Each row is a point on a tangle of strands that fork, close into loops and nearly touch. The rows are in no order.
Two points are linked if the straight distance between their rows is under 34.7. Some points are linked to none.
K831: [-17   7   9  -1  10  -2  16  -1  -8  -2 -20  -8  -1  13   0 -21   0   5
  11  -2  -1  -5  14]
K981: [ 15 -12   1  31  14 -21  -2  -2   3  -8   7  -7  11 -12  13   1  -3   7
  15   2   8   5  -2]
K278: [  1  -7  13   7  13  -2   9 -13  -2  20   9  -3  10 -11   5  -3   1  -6
  -1  10   9  -3  -1]
K11: [  1 -22  14   8   3 -13   3  -9   3 -25   7   0 -13   2  11  -5   3  -6
  10   5  -1  11 -11]
K219: [  6  -8 -19 -10   6  -4  -9 -15  -2 -10   4   4  16  -5  13  12  11 -13
 -12  -7   5   2 -22]
K207: [ -6   1 -12  -3  -4   0 -11  13   3 -13 -12 -12   7  -5  -2  10  -8   1
   3 -21   0   3  13]
K135: [  5   9  -9 -18 -13  11 -14   9  12  -2   2   6  -3  14  -7  -2   0   9
  -3  -1  -9  -2  14]
K974: [ 12   6  -7  -9 -18   2 -18   0   8  -7  -5  13  -2   3   8  12   3   7
  -2  -5  -2  -7  -5]
K502: [  3  -4  -3   5  25  -7  -2  -1   6  -8 -16 -21   2  -2 -13 -12   1   1
   1 -17   8   4  24]
K313: [ 12  -3  -8  -2  -3  -7 -10 -16   7  -6   5  12   9  -8  20   8  10  -3
   0 -11   4   3 -11]
K252: [ -2 -13   4   0 -11  -7  -7  -2 -11 -18  -3   3  -8   0  -1  30  -9  -8
  -3   5   5   8 -12]
K824: [  3  -7  -1   5  -8 -10  -5  -6   1 -13  -6   4   0  -9  18  12  -1  -1
   8 -10   4   2  -7]
K597: [-23  18   5   1   6  -1  25   2 -12   4  -7  12  -3  11   2 -28  -1   3
  10  -5  -3  -6   8]
K177: [  6  -9  12  15   1  -6   1  10   5   0  -2 -17  -5  -5  -2  12  -5   6
  13   0   5  -1   8]
K699: [ 11   9  -4  12  -4   0   2   8   4  25   3  -3   9 -12   4   7 -10   8
   0   3   0  -6   7]
K194: [ 15   3   6  28  13 -18   0  -5   6  -5  -2  -8   7  -6  15  -3   2  15
  23   1   6  -1   8]
K596: [ -3   1 -10  -7   0   4 -15   4   2 -27  -6  -7 -11   0   1   2  -3   3
   1 -35  -3   5  -8]
K884: [ -7   4   6  -1   6  -3   8   3   3  -3 -15 -11  -1   5   3  -8  -3   3
  12  -8  -1  -5  17]
K481: [ -1  -2  -6  -1 -14  -6 -18  -3 -11 -20  -7  13  -3  -2  16  17   2  -1
   3 -17   1   3 -20]
K919: [ -6   0  -5   2  -5  -1  13  -7  -7  12  -9   6   4 -17   6   5  -1 -11
 -11  11   0  -1  -8]
K58: [-12  -1  -4   9   3   1   5  21  -2  11  -5  -9   7  -4 -20 -14  -6  -4
   1  -2   0   7  27]
K926: [ -6   6  20  18  17  -7  15 -12 -11  16  -7   0  14  -4   3 -12   2  12
  10  18  12  -9   5]
K755: [ -2  -7   5   5  15   0  -1  13   3   2  -8 -24   2   1 -19  -8  -4   0
   3  -8   4   2  24]
K156: [-10  -6   7  -5  23   1   8  -6  -7  -7 -16 -19 -12  13 -15 -22  -2  -4
  -6 -13   4  -1  13]
K702: [ -6   2  19  17  15  -6  12   1  -6  12 -12  -8   8   5  -1  -9   0  18
  17  11  10  -9  13]
K805: [ 16   4  -6   2   8   6 -13   3   0  30  17 -13  18  -3 -15  -1   5  -6
 -11  15  -1  11 -14]
K337: [-10   6  -3   0 -12   2  16   3  -3   8 -10   6  -3  -5   8  -1  -6  -3
  -2   2  -4  -7   2]
K14: [-17  15 -14  -1 -15   8  20   4  -6   7   1  17 -11   4  -3 -10   1  -3
  -4  -1  -7  -6  -5]
K809: [ -5  -8   8   7  11  -5   0   3  -1 -33 -12 -13 -19  -8  -6  11  -9   2
   7 -14  -2   8 -11]
K25: [ -1  -3 -14  -7  10   4  -3   2  -4  14   4 -17  22 -10  -6  10  10 -17
 -15  16  -2   8 -14]
K548: [  7 -12  13  -7 -14   0  -4  -9   5  -6  10   6 -15  10   7   7   5  -5
   0   4   0   2  -9]
K100: [ 13  20 -20   7  -6   8  -3  15   7  23   9   6  10  -5  -7   2  -7  16
  -3   6  -7  -7  11]
K686: [ 17   5  -5  -6   5   4 -11  -8   5  20  13   1  15  -8  -2   4  12  -7
 -13  12  -3   4  -8]
K302: [ 10 -19  -4  -4  -8  -5 -13  -4  -4 -21  10  10  -2   4  -3  24   3  -7
  -9  11   7   3 -16]
K303: [  4  -4   0 -11 -18   7  -7  -3  -7   2  -2  15 -10   7  -6   4   1  -2
 -16  25  -4 -10 -13]
K260: [ -3   5 -12   4 -11  -2  -4  14   0   0 -11  -4  10 -12   6  18 -10   6
   2  -7   2  -5   8]
K168: [  3   5 -11  -4  13   2  -4   6   1  25  14 -22  27  -3  -3   2  10 -13
  -3  11  -5  14 -13]
K754: [ -3  16 -23 -11 -20   5  -5   7  -3  -4  -9  17  -6   9   0  -2  -2   2
 -11   7 -12 -12  -5]
K978: [ 16  14   1 -13 -12  11  -9   1  11   9   9  16  -3   9  -1   3   3  13
   0   7  -9  -9   8]
K94: [  5   8   0  18  12 -14   0  -1   8 -14 -15 -11   6  -4  13  -4   3  17
  26 -11   2  -1  12]
K238: [  2  -1  -7  -3  18  -5  -5  -6   6 -17 -13 -14  -3   0  -4 -15  -2  -4
  -2 -29   3   5  16]
K930: [ -1  22   3  -2   3   9  12  -6  -2  25  12  15   3 -20  -7  -9  10   0
  -2   5  -3   5  -8]
K561: [-15  10   1  -6  -8  15   7  14   3  10  14  15  -2   8 -20 -16   0   8
   2   1  -3   2  15]
K163: [ -4 -12   1   2  -7  -5   5  -4 -13  -2  -6   3   1 -10   3  23 -10 -12
  -9  11   6   0  -8]
K966: [ -5  -2 -13  -7   7  -1 -12   1  -1 -22 -13 -12  -3  -3  -6  -3  -8  -6
  -6 -33   2   5   7]
K290: [ 13 -23   3  10   9  -8  -3   1  15 -12  25   9   1  -4  11   2   7   1
   5   3  -1  13  -7]
K867: [ -9  15   5  -8 -11  16   9   5   2  13  15  25  -8   6 -16 -10   2  11
  -2   7  -3  -6  -1]
K594: [  7  -3   4  15  11  -7  -2  15   9  -3  -6 -25   0  -1  -8   3  -6  10
  16 -10   4   0  15]
K335: [  0 -20  15  13   7 -12  -1   1   3 -29  -1  -6 -15 -10   1   6  -3   0
  12   4  -3  15 -10]
K893: [  1  -1 -18 -15   6   0  -6  -8  -3   1  -1  -4  19  -6   3  10  11 -19
 -18   7  -1   4 -19]
K705: [  1  -8  21  15   6  -6   7  -1   0   8  -4 -10   1   0   2   1  -2   7
  14   7   9  -7   9]
K472: [ -3 -10   7  -2  -1  -6   9 -20  -7  -1   1   3  -4   3  19  -3   0 -14
  -3   4   5  -3 -10]
K577: [ -9  -9   6  -7 -16  15  -1  13  -1   4   0  -4 -10   6 -19   7  -7   7
  -5  15  -3  -4   5]
K667: [  8  11 -16   5  -9  -1  -7   3   2  13  -6   4  13 -19   9  15  -4   5
  -7   0   2  -6  -2]
K309: [ 17  12  -6 -14  -3   5 -12 -13   5   9   5  17   6  -3  -2  -1  13  -6
 -17  16  -7  -5 -11]
K373: [ -8  -6   2  -7 -11   2  -7   7  -9 -17 -11  -8 -13   2 -10  27 -15  -3
  -4   1  -1   4  -5]
K937: [-8  0 10 -9 -4 10  4  9  6  2 -4 -7 -7  9 -7 -7 -4  1  3 -7 -5 -1 14]
K453: [ 11 -11   5  20  17 -12   6 -13   0   8  10 -12  13  -9   9   0   1  -4
   7   7  11  -2   0]
K821: [ 10 -24  -3   4   0  -7  -7   0   6 -19  18  10  -1  -3   5  16   5  -3
  -2   4   3  11 -14]
K392: [-21   4 -10   7  -2  -1  16  14  -5   5  -7   4   3  -1 -16 -19  -1  -9
   4  -5  -1   6  22]
K866: [ 19  -3  -7   8  24  -5  -2 -10  11  11  27 -15  19  -5   7   0   5  -3
   4  -3   3   8  -9]
K623: [ -1  16 -28  -2 -16   5  -1   7  -1   3 -11  15   3  -8  -6   5  -1   6
 -11  13  -7 -12  -4]
K911: [  6  14  12 -15 -11  14   2  -5   2  14  13  23 -10  10  -1  -6   5   8
  -4   6  -7  -6  -2]
K874: [-13  -3  20  -2  10   0  15 -19  -7  16   7   9   6  -6   4 -17   3  -7
  -4  11   7  -3  -9]
K314: [  2  12   5  10  16  -8   6  -7   3  -8 -17 -14   5  10   6 -10   5  17
  22  -4   2  -2  20]
K160: [ -7   1   6  -7  -9   2   9 -13 -11  10   2  11 -11   5  16  -8   1 -12
 -11   5  -3  -4 -14]
K125: [ -5   2  -5 -16  -8   6 -11   6  -1 -17  -6 -12 -18  12  -1   4  -7  -3
  -8 -17  -6   2  -2]
K560: [ 16   6  -2 -10  -9  -1 -10 -15   7   2   5  17   1   3  14   4  10  -4
  -8  -1  -1  -2  -9]
K18: [ -5  -1   2  -9 -14   7   3  -7 -12  10   2  17 -13   7   2  -3   4 -11
 -21  16  -3  -5 -20]
K925: [ -5   9 -12 -18 -17   8 -13  10  -2  -7  -5   2 -13  19   0  -4  -3   0
 -10  -2 -11  -5   1]
K289: [-21   2   7  -3  15   0  12   4 -10   0 -17  -7  -4  12 -15 -30   1  -5
  -1  -6   0   3  15]
K798: [-16  -8   6  -9 -13   9   4  11 -10  -8 -10  -9 -16   6 -13  12 -13  -4
  -7   7  -4   0   0]
K932: [  1   5 -12  -8 -18   3 -22   5  -5 -19 -11   9   0   3   9  14   1   6
   2 -19  -2  -4 -11]
K475: [ 21 -14  -8  12  13  -7  -7  -3  14   1  28   1  12  -6   9   7   7   0
   0  -2   5   8 -11]
K97: [ 4 13  3 11  4  4 10 17  2 24  8  0 10 -1 -5 -7 -9 11  8 -3  0 -4 19]
K990: [ -4  10   8  -4   2  10   4  17   4  15  14   6   4   5 -15 -15  -4   8
   8  -6  -3   4  27]
K752: [ -3 -10  14  -6  -4  14  -3  10  10  -1   4 -15 -13   6 -17   4  -4   6
   2  -2  -1   0  10]
K506: [-20  21  -1  -4  -4   6  26   1 -10   8   7  20  -9   6   1 -21   0  -1
   5  -8  -3  -6  -2]
K474: [  7 -12  18   3  -3  -4  -2  -7  13 -15   9   0 -19   3   8  -2   6   2
  13  -3  -4   9  -4]
K540: [-12 -11  12  -6  14   0  15 -26 -10   4  10  -1   6   6  11 -15   2 -15
  -5   8   6  -5 -13]
K507: [  8  -7   8 -13 -20   6 -13  -5   0  -7   4   8 -17  15  -2   9   2  -2
  -9  14  -4  -5 -11]

A piece is two or more points that can be reached from each other along the links. Count, over all rows, the pieces, the separate loops (a circle has one, a figure eight two, a Y none), the forks (points with three links) and the tips (points with one).
pieces | 3
loops | 4
forks | 9
tips | 7

Name the points in between on the shortest way along the links from the first point to the second, in order.
K966 / K702 | K238 > K502 > K755 > K594 > K177 > K705
K981 / K866 | K194 > K94 > K314 > K884 > K937 > K752 > K577 > K798 > K373 > K252 > K302 > K821 > K290 > K475
K260 / K911 | K667 > K699 > K97 > K990 > K561 > K867
K978 / K260 | K135 > K925 > K125 > K596 > K966 > K207
K752 / K303 | K937 > K884 > K314 > K94 > K194 > K981 > K453 > K278 > K874 > K540 > K472 > K160 > K18
